Points, in no order, along strands that fork and pass close to each other.
Two points are linked if the straight distance between their rows is under 144. Some points are linked to none.
Q773: [-41,-5,-7,49,21,-1,-44,-19,-22,29,35,71,-37,4,-11,-30,-19,-37,-9,-11,-7,-3,-48,-7,-11,5,7,99,-10,17,-15,28,29,7,-14,-41,43,26,44,53,10,13,1,23,9,-12,29,-22,-2,-34,-6]
Q275: [-8,-15,-23,8,18,17,30,-2,-7,30,-9,-22,-2,-12,-49,-6,3,-1,40,-3,-2,2,16,16,-7,19,-31,44,-7,24,-18,8,7,-12,19,2,-2,0,0,1,26,35,14,36,-21,1,11,12,-5,-37,12]
Q715: [33,-12,-38,6,69,-27,25,10,-34,28,32,2,-21,-15,-34,-38,-8,6,64,20,-11,1,14,30,10,-38,33,43,-2,21,-25,5,5,-10,10,8,-15,37,-38,-20,-20,11,19,20,-28,-50,13,18,22,-6,4]
Q322: [-42,10,-11,17,25,-27,-5,-20,-15,24,58,29,-8,-19,-12,3,-14,-23,41,-8,-7,29,12,17,3,-28,27,59,-44,-2,-5,8,33,-1,18,-33,2,0,48,-10,-27,-4,-20,3,-10,-12,38,-10,-39,-14,-1]
Q678: [18,18,39,-11,-29,-18,-14,-53,21,-68,-33,-21,-14,33,25,1,63,73,-54,10,11,-9,-49,12,-20,2,25,-34,-4,6,-34,-20,3,-3,-14,6,-20,7,-23,19,2,-56,-32,-11,9,-32,7,-32,2,9,7]
Q135: [45,22,-17,-5,10,-41,-23,-25,-75,0,-6,-26,1,-28,-31,28,6,21,64,17,46,21,33,5,-30,-16,-8,-43,25,13,13,3,-21,14,-18,-28,8,19,-48,-49,0,49,5,9,0,-17,-12,4,-24,-26,5]
Q805: [-10,19,46,-3,-13,-16,9,-38,5,-55,-22,13,-2,48,15,-7,27,39,-53,5,21,-9,-53,-4,-7,-9,37,-3,-15,12,-31,-1,14,-3,-2,11,-2,-3,1,28,-21,-33,-54,-12,4,-47,5,-16,-9,15,-8]
Q485: [-9,-16,6,-1,32,-49,7,-20,-63,-36,59,0,32,-22,5,17,-28,5,38,40,-5,11,-6,-14,-9,-64,44,3,-8,25,-22,-27,5,-1,1,-21,-6,-1,-21,-24,-44,13,6,2,-17,-75,-12,21,-25,-15,-12]
Q848: [37,20,-32,4,49,-16,4,-2,-31,73,-5,-6,-49,-14,-53,-45,1,-11,72,-1,4,28,42,26,14,8,10,15,12,8,-9,8,5,0,22,16,-13,26,-29,-27,-26,24,25,34,-2,-17,11,31,22,-8,22]
Q119: [-72,4,15,11,-4,10,-23,-16,-39,-14,44,27,29,12,10,-17,-25,-30,-29,20,11,11,-100,-17,-5,-14,40,54,-25,32,-34,-14,33,1,-12,-14,24,29,33,44,-24,18,-30,16,-25,-40,3,-34,1,-12,10]
Q86: [-33,9,8,4,-14,4,2,-23,-13,32,-31,13,-6,34,2,-31,1,18,-31,-32,18,-5,-15,-8,22,-7,-30,16,-15,-13,-13,-15,-5,-16,5,28,-4,-20,53,-8,-38,25,-29,-30,32,-26,-5,15,-2,0,-8]
Q559: [-4,27,-4,-12,-47,-29,-33,-45,5,-51,-33,-24,-22,13,24,-1,49,37,-30,-15,-3,3,-47,-25,-15,29,31,-33,16,-13,-34,25,-2,28,-29,-19,35,28,30,24,31,-64,2,19,4,-9,32,-29,5,10,17]
Q392: [55,5,12,-33,-11,6,2,31,37,8,-38,1,-11,-8,18,44,46,-14,-25,-35,-20,3,20,-16,17,14,3,-63,34,-28,10,-5,-35,29,14,55,-32,-3,3,3,43,-23,41,-62,0,81,11,-11,34,52,27]
Q656: [-49,24,22,-5,-31,5,-26,-35,13,-1,-23,-11,11,29,22,-3,27,27,-45,-32,27,17,-24,-8,13,-9,-40,-12,-35,-15,-24,-32,-3,-17,-13,11,7,-29,44,-2,-21,-5,-45,-45,50,-40,0,-20,3,-8,-4]
Q861: [-6,-5,-13,-16,-4,5,23,47,6,38,-70,0,-11,18,-23,-9,28,2,0,-19,-17,-3,-2,10,30,41,-34,-31,25,-22,12,5,-14,-10,18,38,-36,1,37,-18,7,16,7,-6,-8,35,-15,21,25,8,18]
Q882: [14,4,-16,32,37,14,-14,17,-6,32,17,80,-30,16,3,-46,-16,-23,-1,-13,-22,-22,21,-1,39,-7,17,34,-26,3,9,13,12,0,30,5,2,-15,40,4,-63,-4,-14,-6,18,36,4,22,-23,52,-31]
Q878: [-36,-6,18,10,41,-19,22,-9,-16,10,39,61,19,28,1,-24,-29,-7,-10,19,14,-10,-40,-10,13,-40,48,61,-17,0,-5,-8,28,1,6,6,-8,6,31,14,-49,15,-55,-17,-26,-26,4,-1,-31,21,-30]
Q486: [0,-8,-7,38,31,0,-1,6,-15,25,-2,70,-35,20,-28,-34,-10,-6,6,-6,-13,-25,-7,-4,3,20,7,73,-8,14,-14,38,13,9,17,-11,30,23,36,37,6,3,-3,33,-15,10,24,7,-12,-9,-18]
Q556: [3,16,-26,5,-23,-22,-24,35,5,38,-44,56,-38,17,-20,-9,11,-11,4,-52,-16,-18,24,10,15,57,-21,10,21,-36,14,36,-8,21,29,23,-2,23,55,30,20,-4,60,14,-5,65,4,46,19,13,10]
Q393: [16,-20,0,-33,-12,8,40,43,10,54,-25,-18,15,-34,-39,58,3,-20,1,-6,-8,29,14,-16,14,46,-25,-59,51,-24,18,15,-32,39,3,24,-17,2,-9,-4,42,13,8,-33,-19,72,-13,4,51,4,11]
Q984: [27,4,11,-4,2,-20,23,-14,12,-16,-63,4,-7,28,-3,-8,25,37,-28,-2,3,-21,-1,-10,20,19,18,-17,3,-3,-9,14,-21,9,6,37,1,2,13,1,13,-23,-18,-12,-6,3,4,5,6,17,-16]
Q994: [58,-34,2,-2,-21,-7,-4,-19,-26,-42,14,-34,19,-49,24,-5,-34,30,0,57,15,-28,24,-48,-22,-6,16,-11,51,30,-10,9,-28,23,-38,-25,54,27,-64,-36,22,6,35,9,-11,-37,-36,13,20,-4,-28]
Q995: [-10,0,-32,29,37,23,-24,25,31,6,51,68,-28,-1,-16,-5,-18,-22,43,-32,-47,-19,28,31,-18,9,-18,62,-46,1,26,46,28,-17,21,-38,8,7,20,11,27,-8,-2,36,-13,25,43,5,-20,-8,-10]
Q501: [28,-42,-50,-5,38,22,37,25,5,10,10,-27,0,-42,-51,3,4,3,50,11,-16,0,25,14,-6,2,-21,40,6,26,-28,16,2,-2,-5,-7,-16,26,-43,2,37,34,29,17,-17,5,4,14,45,-37,5]
Q949: [13,7,55,-22,-71,-10,-14,-59,1,-76,-25,-54,-9,8,37,14,42,56,-61,23,33,-10,-36,-8,-54,2,19,-71,31,20,-27,-33,-26,-6,-23,-2,-8,3,-62,1,7,-41,0,2,-7,-40,-17,-38,26,11,5]
Q505: [-24,-32,59,-5,-23,14,1,-24,-23,-69,4,-19,44,4,8,18,-25,5,-30,43,31,-22,-24,-19,-38,-28,-1,-29,4,35,-30,-44,-11,-38,-1,-1,15,-25,-56,17,2,20,-9,14,-5,-69,-21,3,11,-24,-23]
Q45: [-37,11,-4,8,-2,-11,9,-38,-43,36,-14,-20,3,-9,-37,-3,16,-1,32,-5,14,16,-6,7,-17,-6,-19,38,-10,28,-29,-12,4,-4,-1,3,8,-10,4,-7,1,56,2,25,-8,-46,5,5,-18,-47,16]
Q367: [-69,42,18,28,-31,-17,-55,7,30,6,32,43,-17,46,16,2,-13,-41,-39,-47,0,48,-20,3,-5,-5,-19,52,-18,-34,15,14,36,40,-40,-39,11,-10,62,24,-24,-39,-79,-29,19,1,-14,-61,-27,-17,-22]
Q420: [41,-10,-6,1,19,19,5,1,-45,37,-37,-20,4,-6,-17,-7,-9,6,28,4,29,0,18,-10,-4,15,-50,-39,25,5,21,-16,-30,-17,10,27,-20,-11,-17,-31,-6,75,6,-6,20,10,-34,25,17,-6,11]
Q601: [-29,23,-21,-6,-2,-8,-15,-11,-34,53,-47,-2,-26,9,9,-36,16,11,7,-34,8,9,-5,0,17,-12,-28,-14,17,-41,11,-34,-7,-14,0,17,-45,-15,45,-40,-51,56,-2,-17,48,-19,-11,33,-4,3,14]
Q68: [-22,38,-10,12,-16,29,-7,22,-35,52,-28,-9,-17,8,26,-46,13,-24,22,-15,-8,23,9,13,16,-9,-10,-21,6,-51,36,-19,9,-35,21,14,-34,-18,33,-40,-54,35,29,-5,56,33,-12,43,-16,26,30]
Q332: [-85,13,3,1,-3,-17,-10,-24,-35,11,55,11,42,-13,0,3,-10,-42,7,13,11,47,-48,4,-2,-36,30,72,-38,25,-31,-35,33,11,-10,-10,3,8,32,1,-24,34,-19,4,-29,-42,-6,-36,-10,-34,12]
Q176: [31,30,-27,-15,9,13,-22,21,-13,63,-8,-21,-43,-27,-35,4,7,-32,76,-21,3,42,45,6,-13,38,-24,-36,28,-27,31,8,-3,3,36,15,-35,25,-24,-20,17,47,62,10,18,46,13,34,10,-10,58]
Q562: [-5,22,4,2,-30,55,13,45,18,13,-12,7,7,33,19,-22,5,-31,-19,-30,-29,-6,16,31,16,5,-39,-11,-33,-25,45,10,6,-23,27,29,1,-38,37,-13,-24,-26,-17,8,25,56,-21,0,-35,34,14]
Q409: [22,6,-53,2,-2,61,-33,53,25,25,56,19,-24,-26,-9,-24,-13,-47,72,-27,-56,9,43,41,8,13,-4,-9,-31,-15,41,17,20,-40,43,-4,-18,14,-10,-33,-6,-2,55,13,17,72,27,46,23,5,43]
Q646: [-51,21,6,0,22,-7,19,37,15,40,54,4,31,12,-4,-2,-47,-18,22,-8,-10,6,6,37,7,-31,-15,54,-42,-24,23,-8,31,-11,4,-18,-29,-24,18,-6,-46,-16,-62,32,-47,-4,2,-39,-69,9,-12]
Q219: [8,-40,-4,3,33,42,36,41,45,-17,24,-29,41,-1,11,10,-40,-13,-5,6,-27,-20,21,31,26,-19,-45,11,-36,12,22,-14,8,-44,8,7,-16,-49,-26,-3,-16,-7,-22,-2,5,6,-31,-3,-14,4,-13]
Q570: [-82,27,33,8,-39,4,-20,-24,5,-11,5,-7,28,32,14,0,-3,-5,-41,-13,34,26,-51,0,11,-9,-10,24,-46,-2,-36,-16,26,-8,-20,-1,18,-21,35,17,-28,8,-63,-27,13,-48,-9,-40,1,-30,-9]
Q906: [12,10,-62,1,17,38,-7,44,32,26,68,-19,-18,-28,-2,-19,-23,-30,73,-31,-60,19,54,50,-6,-22,-33,15,-55,-17,38,9,30,-48,18,-28,-32,-2,-16,-25,-15,-8,24,19,16,32,19,15,6,3,29]
Q203: [30,38,-30,-3,23,-23,-31,-24,-44,79,-33,-22,-49,-22,-27,-10,11,0,70,-21,21,24,38,1,-6,19,-21,-17,27,-19,12,12,-12,16,6,15,-12,28,-20,-33,-5,45,46,15,16,5,5,34,-2,-9,33]
Q612: [26,19,32,4,-9,50,15,4,58,-12,-14,10,4,46,18,-5,23,-3,-47,-23,-12,-3,5,31,4,8,-41,-11,-45,9,17,-2,6,-10,25,36,-8,-35,-2,13,-4,-44,-31,-21,36,48,-23,-24,-34,36,8]
Q589: [2,17,-15,-21,-15,11,-54,40,-3,8,-39,-2,-28,7,45,-7,54,-17,-9,-50,-16,-6,8,-9,20,-7,-29,-40,44,-81,26,-25,-20,-12,18,30,-22,-14,50,3,21,18,79,-23,41,29,37,19,-5,27,42]
Q349: [-28,26,63,-1,-2,-3,-17,-55,12,-34,34,38,15,44,32,-10,-1,11,-60,14,45,4,-71,-19,-1,-23,54,19,-30,12,-43,-12,36,-4,-17,6,14,-16,-2,41,-57,-25,-62,-26,9,-43,-17,-36,4,16,-7]
Q948: [39,16,35,18,10,37,-7,-47,50,-24,-9,9,-16,30,6,-1,19,13,-46,-15,13,-15,0,2,-8,18,-2,-3,-35,27,-13,-2,2,-4,19,8,11,-20,-5,39,16,-41,-9,-12,39,44,5,-19,-21,17,3]
Q519: [-18,8,3,14,-24,-19,-16,-51,-39,-21,-7,1,-11,-2,6,-4,-1,1,-18,4,10,5,-45,-42,-1,10,34,21,-16,20,-41,23,-3,9,-11,-15,53,17,41,10,-8,-12,-3,20,-4,-27,30,-10,1,-20,5]
Q336: [-36,-8,38,6,28,14,-13,-37,13,-48,53,17,48,7,38,-13,-34,6,-45,22,22,-28,-68,-17,6,-34,32,30,-32,25,-32,-32,26,-32,-27,-9,26,-22,-14,64,-38,-14,-24,-10,7,-51,-16,-25,18,4,-9]
Q650: [-16,-23,-38,22,32,17,7,9,33,-23,49,0,3,-20,-3,15,-24,-6,39,-12,-37,-12,26,21,-10,-19,-14,40,-59,8,8,27,23,-29,4,-38,2,-2,4,16,22,-7,-1,8,2,9,44,2,-21,-20,-2]
Q352: [4,9,-42,4,46,15,-7,14,5,24,63,-45,0,-34,-11,-11,-21,-17,81,-14,-23,32,56,36,-12,-38,-49,1,-36,-4,17,-21,19,-38,-1,-37,-30,-29,-33,-22,-27,23,11,6,41,-10,0,2,-12,-8,24]
Q779: [21,-45,19,-35,-15,8,57,33,6,25,-41,-21,36,-20,-34,52,1,0,-19,22,15,14,1,-9,3,42,-25,-47,48,6,6,3,-33,33,-2,19,-10,-10,-38,-18,36,12,-18,-21,-24,33,-39,-6,53,-14,-21]
Q752: [7,22,44,25,8,34,-34,-67,37,-18,23,-7,-7,22,20,-3,7,17,-52,-11,34,-8,-32,-6,-8,3,1,5,-46,26,-45,-12,11,-25,-13,-12,41,-33,1,48,-17,-37,-30,-11,43,10,1,-38,-3,3,7]
Q512: [36,-3,10,-1,-51,-11,-14,-53,-13,-21,12,-36,23,-38,39,-15,-19,23,-28,49,36,-27,3,-75,-17,6,9,-33,48,30,-19,23,-31,9,-60,-38,84,20,-50,-44,10,-2,53,20,-10,-33,-29,-8,20,20,-9]
Q403: [42,-11,-25,21,42,2,8,21,-1,20,0,37,-30,-5,-23,-18,-14,-13,30,2,-26,-18,34,4,42,17,26,-1,-24,13,3,26,-1,-8,40,19,-2,10,13,-11,-26,-10,7,-2,-9,43,14,34,6,16,-12]
Q851: [-60,25,21,18,-1,-15,-17,19,15,29,56,39,5,27,6,0,-44,-37,-6,-32,-11,18,1,6,-5,-19,-15,64,-26,-32,25,9,33,26,-19,-29,4,-16,49,14,-39,-26,-77,-3,-18,10,3,-53,-61,7,-28]
Q186: [9,-59,2,-5,-10,22,39,40,-9,-54,10,-36,22,-46,-31,49,-8,-3,16,47,5,13,34,1,-38,-6,4,-29,12,28,3,-22,-20,14,17,-39,-15,-4,-62,-3,41,22,-1,16,-5,-14,-13,-4,-23,-53,-20]
Q667: [20,27,5,-13,-8,-17,-9,-40,39,-36,-30,-25,-12,17,19,38,55,31,-30,-17,16,0,11,-16,-8,-6,8,-61,-18,-24,6,-12,-30,13,9,-10,-11,-9,18,9,46,-47,10,-37,27,4,45,-20,-28,2,8]
Q958: [4,-76,19,-25,-12,33,40,31,15,-88,0,-25,33,-14,10,18,-29,-3,-39,50,-5,-40,-46,-13,-16,2,34,7,35,53,-32,-23,8,-5,3,-5,-12,11,-75,47,20,-12,16,39,-32,-39,-27,8,22,-5,-15]
Q262: [-31,17,-17,-4,-25,-25,-29,-39,-29,20,-60,-34,-12,-5,-8,14,38,30,11,-24,11,12,-2,-18,-15,25,-41,-19,20,-24,3,-4,-25,13,-23,5,8,5,27,-2,37,41,23,-5,8,-20,23,4,2,-42,15]
Q401: [28,-22,17,-26,-35,-29,46,14,2,6,-42,-30,42,-12,5,22,1,26,-22,40,16,4,10,-10,-12,34,0,-46,60,0,16,16,-35,51,-42,30,11,11,-49,-26,50,10,-8,-14,-29,12,-49,-2,57,11,-32]
Q757: [16,-27,3,7,33,32,36,28,-4,16,2,-23,21,0,-11,-5,-24,-15,19,16,0,-5,23,15,19,-2,-37,-28,-7,14,17,-22,-6,-42,28,17,-30,-43,-20,-37,-19,34,-16,-6,18,6,-37,21,-1,-1,0]
Q504: [22,5,-22,-6,-34,69,-12,70,42,16,44,29,4,-19,-11,6,-9,-68,34,-22,-57,-2,32,27,19,16,13,-49,-27,-14,62,24,11,-30,44,3,-4,-11,2,-23,-5,-23,22,1,4,94,11,29,-4,13,38]
Q971: [17,17,4,-18,-44,-21,5,-34,27,-32,-42,-43,-5,7,21,6,34,41,-32,6,15,-3,-10,-19,-21,48,15,-31,31,-20,-19,24,-16,42,-30,11,28,29,0,30,65,-48,14,13,-5,34,26,-17,25,25,-1]
Q356: [25,6,-16,-17,-5,5,-28,34,-24,35,-64,-25,-24,-4,32,6,30,-8,9,-25,0,5,12,-27,14,16,-40,-48,62,-58,29,-5,-37,8,-5,48,-19,5,20,-5,21,54,65,-24,18,40,4,15,30,31,32]
Q909: [4,7,-39,8,82,0,21,31,-4,57,43,10,-22,-7,-31,-46,-16,-14,53,1,-14,9,10,46,24,-41,13,59,-18,14,-12,-16,33,-37,19,-5,-41,13,-14,-12,-41,20,3,13,-11,-29,9,13,16,20,5]
Q426: [-5,5,-25,-22,-23,-12,-18,71,19,35,-57,21,-20,8,-13,-2,38,-17,0,-39,-36,-8,2,16,33,46,-33,-25,47,-54,15,6,-6,8,12,43,-26,9,55,22,28,-1,61,-1,-7,68,-2,35,38,21,29]
Q220: [8,6,-3,10,3,48,21,31,-9,25,2,-22,10,2,13,-25,-13,-30,17,-1,-18,6,27,16,21,-5,-26,-35,-20,-18,38,-13,2,-43,31,20,-15,-41,12,-35,-38,12,2,-5,37,43,-24,21,-21,25,16]
Q821: [-20,36,-26,9,-29,14,-12,28,18,43,43,19,-18,4,0,-15,-37,-34,31,-44,-35,7,43,35,-9,1,-33,22,-54,-34,55,11,20,-20,31,-22,-4,-28,46,-10,-21,-21,-17,30,2,36,16,2,-54,2,17]
Q970: [16,0,-21,-7,-13,72,-4,74,39,22,21,21,9,8,-5,-4,-19,-60,7,-20,-65,-10,11,38,22,3,-23,-1,-30,0,53,34,13,-33,24,3,7,-34,16,-19,-27,-37,-16,41,-18,82,-19,-1,-23,13,15]
Q638: [72,-10,21,-8,8,23,18,-8,29,-3,-27,2,-8,-7,-1,30,20,-12,-33,-8,-3,-7,34,-11,28,15,9,-47,9,12,20,-10,-29,12,35,41,-14,-16,-15,-6,13,-29,23,-52,17,61,-11,6,14,32,5]
Q222: [-4,2,-11,-5,-44,-48,32,-18,-37,27,-48,-14,9,17,-5,-42,2,39,12,24,8,-17,-17,-15,-12,17,1,20,26,-1,-30,26,-17,19,-35,28,25,26,-1,-15,19,29,8,33,-46,-33,-13,15,21,-6,-6]
Q625: [-6,6,-16,-7,0,-46,-6,3,2,1,-66,33,-20,35,-3,-43,31,52,-29,-18,-13,-28,-21,3,29,11,13,10,25,-33,-12,3,-6,25,-8,26,-7,23,54,0,1,-17,-31,0,-5,-24,12,12,8,3,-21]
Q286: [-15,-24,23,14,33,23,24,0,45,-43,26,-6,39,13,13,7,-31,2,-23,14,-3,-23,-8,14,12,-17,-11,27,-43,20,3,-10,22,-27,0,0,10,-38,-21,37,-9,-20,-33,3,4,-17,-2,-15,-33,5,-23]
Q964: [-66,18,-5,12,-22,-34,-45,-10,13,-20,2,47,-24,36,10,-6,26,-4,-44,-28,11,41,-41,-1,18,-17,22,44,-2,-20,-12,-3,32,33,-25,-29,-2,6,90,4,-27,-16,-62,-38,23,-22,4,-31,-10,-26,-18]
Q465: [17,-24,81,-22,-56,9,-13,-49,-7,-84,0,-36,-2,-2,33,19,-2,14,-56,47,38,-25,-12,-20,-53,-12,33,-38,28,43,-21,-51,-23,-19,3,-7,12,-26,-78,13,-3,-26,2,14,-2,-56,-37,-6,15,1,-9]
Q379: [65,-37,12,-6,18,21,18,32,8,21,-3,-3,-7,-43,-29,39,-11,-36,6,6,-28,7,29,-9,42,23,23,-78,40,7,35,-5,-21,9,25,19,-13,-5,-39,-29,-9,-13,13,-61,8,57,-24,20,37,14,7]
Q320: [-15,-2,11,14,47,6,28,28,8,27,11,63,-3,42,-8,-33,-26,-11,-15,2,-6,-23,-14,10,30,-11,15,49,-22,9,8,10,21,-12,24,17,-16,-13,26,7,-43,9,-54,3,-18,2,-9,6,-28,29,-30]
Q185: [26,-4,-9,-16,-1,-1,12,19,-22,42,-71,-20,3,5,-1,-3,14,16,7,-9,13,-2,7,-18,12,32,-51,-44,46,-25,20,-5,-39,9,-11,53,-19,5,3,-18,24,53,20,-16,-1,22,-27,18,45,15,11]
Q474: [9,-49,32,1,-12,16,38,-3,19,-82,7,-34,15,-21,3,39,-4,-1,-20,48,9,-7,15,-5,-19,-3,28,-18,-7,36,0,-24,-7,-4,22,-23,3,-22,-46,28,25,-24,-4,6,6,-24,4,-7,-32,-22,-17]
Q492: [-51,-28,31,2,27,21,7,1,40,-75,45,-9,64,13,43,12,-37,11,-34,21,4,-40,-47,16,-5,-37,8,26,-29,26,-1,-38,32,-36,-28,-18,2,-24,-48,73,-19,-24,-9,3,-2,-52,-23,-17,-4,8,-20]
Q510: [26,-21,-27,-10,-10,-29,45,19,-4,8,4,-2,-5,-27,-39,11,-7,1,54,34,-22,19,33,4,-7,41,23,10,12,-2,-12,59,1,40,7,12,16,45,-9,-12,38,-23,18,39,-55,42,16,25,15,-12,2]
Q301: [27,-57,-14,0,23,7,53,24,3,-27,-9,5,23,-1,-21,-12,-20,7,0,46,-15,-35,-35,-12,6,9,22,42,8,35,-35,17,4,-2,-3,11,14,24,-30,30,24,4,8,31,-52,-7,-7,12,28,-15,-8]
Q428: [31,-49,36,-21,-49,14,39,-4,10,-88,-3,-42,3,-26,7,19,-13,0,-47,46,2,-15,-18,-20,-29,35,44,-15,32,43,-23,-13,-3,21,5,-3,3,4,-68,40,23,-38,6,39,-16,-12,-19,-16,3,11,-6]
Q370: [-4,-13,3,9,35,-40,22,-26,-46,-4,35,26,17,2,8,-12,-31,9,9,32,9,-10,-22,-21,14,-50,58,35,-15,12,-21,-8,9,-6,9,3,3,6,12,-13,-46,9,-18,-6,-26,-53,10,21,-17,2,-21]
Q507: [-23,-51,6,-2,10,22,18,13,-6,-81,12,-26,36,-10,16,15,-35,10,-13,37,-5,-47,-35,-11,-31,-48,18,10,6,45,-26,-39,0,-36,-20,-22,-8,8,-55,39,12,20,31,9,-16,-68,-26,25,31,-15,-18]
Q792: [23,4,-1,-1,17,-51,-10,-26,-72,-21,31,-18,9,-20,-11,39,-3,9,52,35,25,27,25,-10,-21,-43,19,-47,-4,12,-1,-6,-16,6,-6,-43,6,-7,-23,-53,-29,16,-1,2,7,-44,-7,13,-40,-30,-8]
Q372: [24,8,-16,-26,-9,16,8,52,1,43,-10,-18,-14,-34,-29,43,-1,-30,43,-12,-1,35,40,-17,-9,39,-29,-63,32,-39,39,13,-23,18,29,10,-37,13,-10,-14,50,42,33,-24,0,72,13,12,18,-11,44]
Q259: [-83,18,4,-4,16,-9,11,2,-3,48,62,6,52,3,-8,0,-34,-30,18,-11,11,21,-28,36,-1,-45,-4,84,-24,-4,1,-32,41,5,-10,-13,-18,-3,16,1,-34,11,-47,18,-48,-31,-4,-43,-43,-7,-2]
Q177: [-23,-8,-49,11,39,-8,13,13,25,-17,63,-40,10,-29,13,25,-32,0,63,-27,-33,5,49,30,-16,-55,-35,29,-65,-1,5,12,18,-38,-32,-51,-27,-9,-20,4,-4,-1,22,-24,14,-17,11,-2,-5,-12,3]
Q110: [-80,16,19,9,-39,0,-3,-29,-32,4,-19,-15,18,19,-13,-5,7,2,-18,-6,22,14,-56,-3,-13,3,-17,33,-23,22,-44,-12,15,-17,-11,2,15,-8,22,13,-6,43,-25,8,-10,-54,5,-17,-2,-53,5]
Q793: [55,-41,-16,0,39,17,17,25,36,-17,17,16,-18,-35,-30,28,-10,-27,18,11,-43,-10,47,10,53,13,33,-34,-10,20,27,21,2,-1,34,5,-14,-7,-29,-7,-5,-32,8,-34,2,50,5,28,14,-1,-10]
Q268: [-64,13,24,40,4,17,-35,-11,-12,12,29,46,-10,35,0,-26,-19,-31,-40,-8,19,9,-75,-10,-1,5,8,74,-11,16,-25,15,37,7,-22,-22,41,12,43,55,-13,7,-46,3,9,-24,4,-37,-6,-25,-9]
Q674: [10,9,2,-23,-46,-33,20,-5,36,-14,-23,-35,41,-12,59,1,20,51,-35,51,24,7,8,-16,-17,22,2,-47,72,-12,14,15,-27,54,-74,16,24,23,-39,-27,64,6,24,-15,-6,11,-33,-21,47,52,-31]
Q23: [8,9,-25,36,3,-25,-31,8,-16,50,-17,99,-60,13,-26,-30,-7,-10,14,-35,-6,-24,26,5,10,38,4,46,1,-11,3,49,-4,28,30,-4,17,33,50,19,-3,-9,37,26,-3,36,22,32,0,5,-18]
Q621: [60,15,12,-10,-2,-29,-4,-38,-2,-11,-32,-32,7,-3,35,35,17,39,-31,21,42,-19,36,-41,-2,-6,23,-56,48,-8,26,10,-44,31,-33,-1,29,9,-38,-53,27,-19,32,-26,-1,-13,-8,-2,-1,18,-22]
Q827: [30,22,17,-18,-7,-33,-19,-53,2,-37,-36,-39,4,7,34,47,51,46,-39,8,28,-2,8,-34,-11,-23,15,-71,18,-13,8,-15,-43,16,-28,-18,12,-7,-8,-36,23,-40,18,-26,13,-30,21,-17,-14,1,-6]
Q754: [-1,28,-11,-17,-9,-31,-62,-36,30,-27,-32,-1,-20,14,19,10,62,43,-31,-38,-7,-7,-23,-11,8,9,8,-31,11,-46,-19,-10,-8,31,-13,-14,18,17,46,20,51,-61,13,-8,19,-5,61,-16,-9,-15,13]
Q34: [-19,9,-34,26,44,0,-33,10,0,52,64,85,-51,-20,-23,-22,-12,-35,40,-37,-27,4,27,55,-15,-11,-4,102,-21,2,17,26,44,-17,17,-40,-6,26,30,8,-3,-2,11,30,-13,-1,43,0,-16,3,-4]
Q877: [33,-11,-6,-5,18,-7,21,25,-39,-15,1,-30,8,-26,-52,32,1,2,59,35,28,20,43,24,-35,-8,-12,-43,19,23,15,-13,-21,7,13,-28,-25,4,-59,-28,16,48,-12,15,-6,-10,-22,3,-27,-40,1]
Q726: [2,21,4,-13,-65,-28,-14,-40,-1,-17,-15,-43,33,-21,50,-12,14,45,-24,37,41,-2,0,-55,-31,20,-12,-53,66,1,-6,26,-30,26,-79,-22,59,27,-30,-34,37,20,47,8,-10,-14,-22,-20,24,37,-14]
Q112: [38,-19,30,-3,-24,-23,14,-28,-28,-50,-20,-32,19,-11,12,16,-8,26,-14,43,26,-16,19,-37,-24,-3,22,-42,35,24,2,-2,-34,13,-12,1,26,-4,-45,-28,17,-3,2,4,-11,-39,-22,10,0,-4,-29]
Q269: [42,18,6,-27,-11,-17,-9,-6,52,-1,-45,-23,-6,0,30,31,44,31,-40,-17,5,-1,12,-14,3,27,-7,-35,35,-37,-6,-9,-33,48,-22,44,-10,19,-4,22,77,-28,30,-32,-5,55,26,-23,40,36,4]
Q97: [-43,15,-26,8,-11,-55,-34,-19,-13,2,-29,47,-38,15,-4,-13,28,22,-23,-34,-8,11,-21,0,19,-9,31,33,16,-28,-8,8,8,32,-13,-22,-2,26,88,-10,-15,-18,-20,-11,8,-21,33,4,-14,-25,-15]

Follow the links from the first point to the second, and from the first to the third. Name the last point that the two ways share.
Q504 / Q268 / Q501 => Q220
Q601 / Q486 / Q678 => Q757
Q492 / Q752 / Q570 => Q220
Q177 / Q259 / Q678 => Q757

A fork is a point with three links. Follow the links from the first point to the second and name the forks in between, in order.
Q428 / Q268 => Q757 > Q185
Q97 / Q906 => Q185 > Q757 > Q220 > Q562
Q589 / Q465 => Q185 > Q757
Q420 / Q177 => Q757 > Q220 > Q562
Q861 / Q656 => Q185 > Q757 > Q220
Q656 / Q906 => Q220 > Q562
Q562 / Q332 => Q220 > Q757 > Q185
Q906 / Q492 => Q562 > Q220 > Q757
Q370 / Q420 => Q757
Q570 / Q805 => Q220 > Q757
